The views of a scene show one set of named points, each view turned or mirrored, and shifted as a whole, with a little noise and some points left out.
In the rows, 128 means zero.

Scene 1
View 1
daf: [118  93 149 139 141 145 180 103 165 185 121  91 121  96 105 117 153  94
 146 145 134  79 116 133 156  72 152 140 143 156 101 118]
sivoz: [135 141 181 104 134 115 173 138 151 207 146  48 140 145  70  93 133 112
 203  96 142 120 124 153  83 101 169 152 159 145 150 201]
fediz: [ 97 130 172 116 134  99 157 165  93 153 154 126 111 117  99 174 172  98
 129 131 117 123 148 115 150 107 165 143 148 157  70 193]
Roz: [111 114 183 123 166 132 173 130 142 184 148  95 112 116  76 100 123 123
 153 138 143 120 140 171  99  93 147 127 162 129 124 160]
Nog: [139 110 142 132 125 136 170 127 163 209 120  47 153 147  95  82 138 108
 205 108 145  90 101 137 128  95 176 163 169 148 138 151]
ravo: [109  91 163 136 143 138 155 143 135 204 137  96 138 146  88  86 108 130
 168 144 142 101 122 161 136 105 172 137 183 132 128 139]
liles: [106 109 174 141 155 151 139 129 102 161 158  85 152 145  85  46 110 132
 183 109 168 131 106 169  99 111 167 135 210 112 135 167]
bidu: [117 172 216  91 157 126 168 127  97 145 190  51 137 112  59  77 158  95
 189  62 160 170 128 163  32 101 136 134 165 126 142 254]
sud: [ 91 105 165 129 128 146 149 121 141 173 144 108 133 115  91  88 106 120
 135 129 139  90 109 152 158  91 172 132 163 142 108 126]
gef: [132 103 170 137 165 142 166 131 108 183 145  59 151 138  86  69 154 115
 206 108 160 139 119 161  70 106 145 143 199 114 147 188]
zekel: [118 119 156 137 161 124 168 126 119 154 135  93 114 114 106 134 169 102
 159 131 138 118 133 127 120  97 152 152 170 139  86 166]
lugi: [137 100 164 132 146 133 174 145 116 209 138  57 156 142  94  99 178  99
 207 111 148 128 124 142  92  95 144 145 178 127 144 193]
Fab: [128 154 185  98 136 112 176 135 140 184 155  64 127 124  73 118 150  99
 178  99 134 125 131 144  90  96 158 148 140 154 126 208]
Ravu: [124 186 215  84 184 135 199  71 164 132 169  51  89  74  58  86 131  99
 155  89 156 141 131 176  35  77 132 136 136 138 123 196]
matuz: [123 108 153 137 164 123 164 142 132 186 127  85 125 147  96 110 138 124
 182 139 140 118 131 148 110 107 164 150 183 130 114 158]
lesur: [118 138 165 131 177 124 167 117 129 137 141  85 105 117  99 118 150 113
 163 125 145 127 132 144  99 103 156 155 175 135  87 170]
narim: [115 155 184  97 129 126 168 113 144 161 158  71 128 110  77 101 141  96
 159  95 142 114 117 141 108  89 165 146 144 157 114 190]
vefik: [ 96  95 173 134 132 153 149 125 121 180 152 103 146 125  90  71 116 118
 153 121 150 106 110 162 140  95 160 124 179 133 125 144]
gopa: [ 91 116 193 106  91 144 143 140 137 211 170  89 162 132  63  59  91 120
 154  95 142  98 104 168 142  92 176 117 146 151 155 167]
Bofas: [ 95 127 183 124 137 152 151 106 109 136 166  95 140  93  89  79 142  99
 142  98 155 120 104 151 121  85 147 129 167 137 108 170]
pufe: [130 125 162 128 169 122 176 125 131 164 133  72 115 122  99 124 168 107
 177 124 141 124 130 135 101  99 150 154 172 135 102 173]
View 2
Fab: [130 128 134 159 149  96 129 143 165 161 145 119 112 165 109 121 123 134
 152  72 143 134 130 155 145 104 105 137 114 169 134  86]
liles: [146  90 123 154  89  97 129 126 165 153 141  95 152 112 171 141 157  95
 138 112 100 138 122 102 115  72  92 117  85 146 121 143]
Bofas: [124 127 136 146 127 126 112 145 152 128 119 112 121 116 169 164 125 134
 139  89 135 140 121 107 118  99 103 154  98 177 113 139]
narim: [131 128 144 153 138 116 126 146 156 134 126 117 113 151 136 140 121 138
 154  80 153 131 122 134 133 114 108 150 108 170 115  98]
lesur: [137 115 157 136 132 119 146 136 150 146 128  87 133 154 122 171 124 140
 161 110 147 125 116 132 100 116 109 137 108 159 145 123]
matuz: [136 117 134 126 129  92 144 109 155 144 144  79 140 137 115 166 130 128
 166 110 112 140 119 136 100 102 108 105 109 147 155 149]
sud: [114 130 117 136 126 125 142 104 141  81 139  99 119 102 152 161 138 132
 171  98 100 159 114 137 131 101 122 133 107 156 115 157]
gef: [148 101 132 139 122  58 116 127 173 191 135  99 149 136 145 130 138  99
 132  97 131 129 138 107 113  81  76 101  96 148 126 128]
Ravu: [110 104 179 172 141 116 130 169 147 169  89 109 121 157 125 128 139 126
 172  92 205 106 146 104 148 132  76 174 108 169  67  54]
vefik: [119 120 112 140 118 107 130 111 149 116 139 100 127  99 160 151 140 121
 153 102  97 156 119 121 128  87 106 122  98 158 116 156]
sivoz: [148 114 122 159 131  69 134 128 172 161 152 117 121 158 117  99 141 112
 150  74 129 136 131 153 151  92  98 119 107 149 121  86]
fediz: [114 150 137 145 156 154 133 140 156 146 156 105 104 152  97 188  94 182
 153  91 112 144 111 167 103 100 140 147 117 200 202 139]
zekel: [135 134 146 121 146 108 135 128 154 142 136  91 125 149 117 179 107 151
 153  99 143 136 117 141  97 116 115 127 116 166 162 138]
Nog: [170 133 112 115 132  49 137 102 168 106 157 115 131 146 141 118 132 105
 150  73 126 149 110 158 137 103 106  98 119 128 117 127]
gopa: [111 123  88 173 118 106 124 117 158 110 153 130 111 101 161 108 153 114
 154  74  80 165 124 142 173  70 115 134  95 166 101 127]
pufe: [142 125 150 126 145  92 136 128 159 155 135  95 131 158 114 162 117 136
 155  96 150 129 123 138 105 115 103 117 117 156 148 124]
lugi: [146 124 121 130 144  43 114 122 176 184 148 110 131 145 125 130 121 113
 132  82 129 139 139 135 118  88  85  92 108 153 143 127]
bidu: [136  96 151 191 123 103 102 186 182 234 123 127 124 161 137 109 132 115
 117  81 162 113 148 100 133  82  75 155  87 188 118  64]
View 3
narim: [102  89 166 111 103 116 140 131 123 146 104 152 136  80 141  59  80 143
 152 127 124 111  87 153 184 103 109 160  84  84 124  93]
pufe: [108 114 163 102  97 138 147 123 123 137 114 145 165  93 139  53  95 122
 149 165 128  94  78 131 143 110 136 146  82 101 122  88]
daf: [105  90 127 125  64  96 127 161 125 147 125 158 150  48 106  86 133 112
 156 132 160 106  72  98 129 122 114 128  96 104 155  98]
fediz: [ 88  59 109 130 139 130 189 129 108 168 121 103 153  49 150  73 117 124
 163 190 191 126  42 175 134 124 115 166  73  97  94  75]
vefik: [ 92 120 158 127 101 100 105 125 100 152 109 157 123  96 133 101 124 141
 139 131 170 132  79 114 159 125 142 174 124 118 145  57]
sivoz: [102 134 196 107 121 104 131 115 107 116 113 158 121 118 138  68  96 115
 167 149 105  95 118 175 172 116 115 149 103  70 122  77]
ravo: [ 96 136 155 121 109  96 104 115  99 137 111 162 129  99 134 107 140 122
 136 151 153 114  82 124 127 139 147 163 131 105 146  68]
matuz: [107 137 162 111 108 124 127 115 107 131 117 155 154 100 140  76 118 120
 138 170 135  99  79 127 121 128 145 154 106 100 130  83]
sud: [ 97 101 141 134  96  89 107 131 103 155 108 163 130  65 134 109 134 142
 137 121 174 131  69 115 143 133 129 169 115 109 141  82]
Nog: [103 142 208 116  89  93 114 133 104 118 144 172 136 113 120  92 132 107
 172 136 136 103 110 117 144 119 121 128 108  91 131  97]
Bofas: [ 92  89 160 122  94 119 126 130 114 162  98 144 136  89 139  67  85 160
 145 121 156 137  69 121 195 105 130 182  94 117 132  67]
bidu: [ 94 113 204  95 133 147 148 102 122 138  81 128 126 140 154  20  32 157
 156 150  88 112 105 189 245  87 125 185  84  86 111  47]
Ravu: [118  89 150  92  91 127 131 118 146 143  61 167 128  72 147  18  30 164
 126 102  58  91 102 172 226  91 107 172  73  72 146  96]
gopa: [ 83 112 175 139 126  66 103 124  89 141 107 161  83 101 137 122 129 135
 159 120 160 138 103 160 187 128 113 182 131  83 136  47]
Roz: [103 115 129 111 108 111 122 116 119 143  87 157 131  83 137  72 105 131
 127 150 122  98  81 148 153 128 140 170 114  94 149  64]
lesur: [109 108 149 102 103 140 141 115 121 147 105 149 169  80 150  51  89 146
 130 153 132 108  63 133 146 115 137 166  80 101 120 100]
gef: [ 95 154 198  98 107 135 122 111 110 124 104 144 142 146 131  57  85 127
 147 162 117 100 102 126 177 110 156 160 113 114 140  46]
Fab: [101 104 175 112 123 113 153 120 119 131 112 142 129  90 140  56  86 122
 167 153 114 100 101 181 179 110 103 152  85  69 115  85]
View 4
fediz: [117 136  94 141 127 124  93 133 114 170 153 156  50 160 183 118 178 132
 165  94 183 185 109  93 113 179 179 128 150 187 128 168]
zekel: [128 127 125 149 119 118 118 109 114 176 129 160  96 138 156 110 162 170
 145  96 182 170 114 111 113 157 174 140 138 142 150 179]
bidu: [ 67  84 119 136  77 195 168  79 144 166  59 152 141  81 154 122 141 112
 135 120 204 144 123 120 150 192 208  71  84 192 168 162]
Ravu: [ 68  99 141 128  52 192 168  99 142 176 110 172 130  42 123 141 147 168
 105  94 199 171 146 141 153 160 150 119  83 200 169 212]
Roz: [104 146 160 110 114 122 112 118 121 148 113 159 109  93 125 116 153 150
 114  97 181 173 125 121 113 164 174 133  99 139 139 161]
matuz: [131 154 146 136 130 104 119 115 124 171 107 159 130 123 135 109 147 162
 119 101 180 159 106 115  93 169 185 142 117 127 136 154]
liles: [125 115 148 125 121 124 118 113 141 125  58 171 164 109 116 106 160 160
 129 116 178 144 109 125 119 143 213  96  91 113 129 126]
daf: [117 145 135 138 122 104 103 131  87 179 145 154  95 145 104 120 170 198
 111  87 164 191 136 100  92 114 148 152 140 116 162 173]
sud: [123 130 133 124 123 118  91 143 118 140 110 171 116 128  99 119 183 186
 122  96 162 181 128 105 107 112 171 120 116 125 129 145]
lugi: [102 136 141 144 127 122 148  84 103 192  76 134 138 136 138 101 130 133
 117 118 184 147 116  99  99 176 202 117 116 114 173 149]
gef: [109 118 153 138 119 129 152  84 123 160  61 151 159 111 131 100 134 143
 123 116 187 142 113 121 116 168 211 108  99 111 163 147]
Fab: [ 85 140 113 137 102 156 140 117 122 204 104 150 116 111 135 127 145 131
 108 104 187 163 124 101 101 175 178 115 112 185 160 162]
ravo: [127 161 151 115 141  98  96 138 119 149  99 160 126 124 106 108 159 160
 110 104 169 164 114 111  84 144 185 131 109 111 122 128]
narim: [ 95 121 116 139  91 156 132 123 127 179 109 160 118 109 124 130 163 163
 119  99 182 167 130 111 118 147 171 113 113 176 151 174]
Bofas: [106  95 119 130 100 147 111 122 122 139  98 167 114 118 119 123 181 175
 141 104 175 173 132 111 134 118 180  97 115 147 146 160]
sivoz: [ 86 152 127 134 109 148 148 117 127 207  81 148 148 106 116 124 130 129
  90 111 187 147 120 107  87 177 189 109  96 161 156 145]
gopa: [ 80 142 124  99 121 141  89 159 119 151  74 153 125 119  77 132 167 134
  94 112 162 169 139  89  87 122 186  76  87 148 128 102]
pufe: [121 132 131 151 113 126 138  99 122 185 115 158 119 126 150 113 150 165
 130  97 188 159 114 118 111 172 177 140 130 142 157 181]
Nog: [118 157 127 148 128 115 135 128 112 213  88 146 161 144  91 117 143 172
  85 106 171 149 120  99  67 136 182 126 120 117 158 137]

Which points are out of place in each view (at most two, in the order of its rows)? Write none if all are in place.
view 1 | narim
view 2 | matuz
view 3 | fediz
view 4 | sud
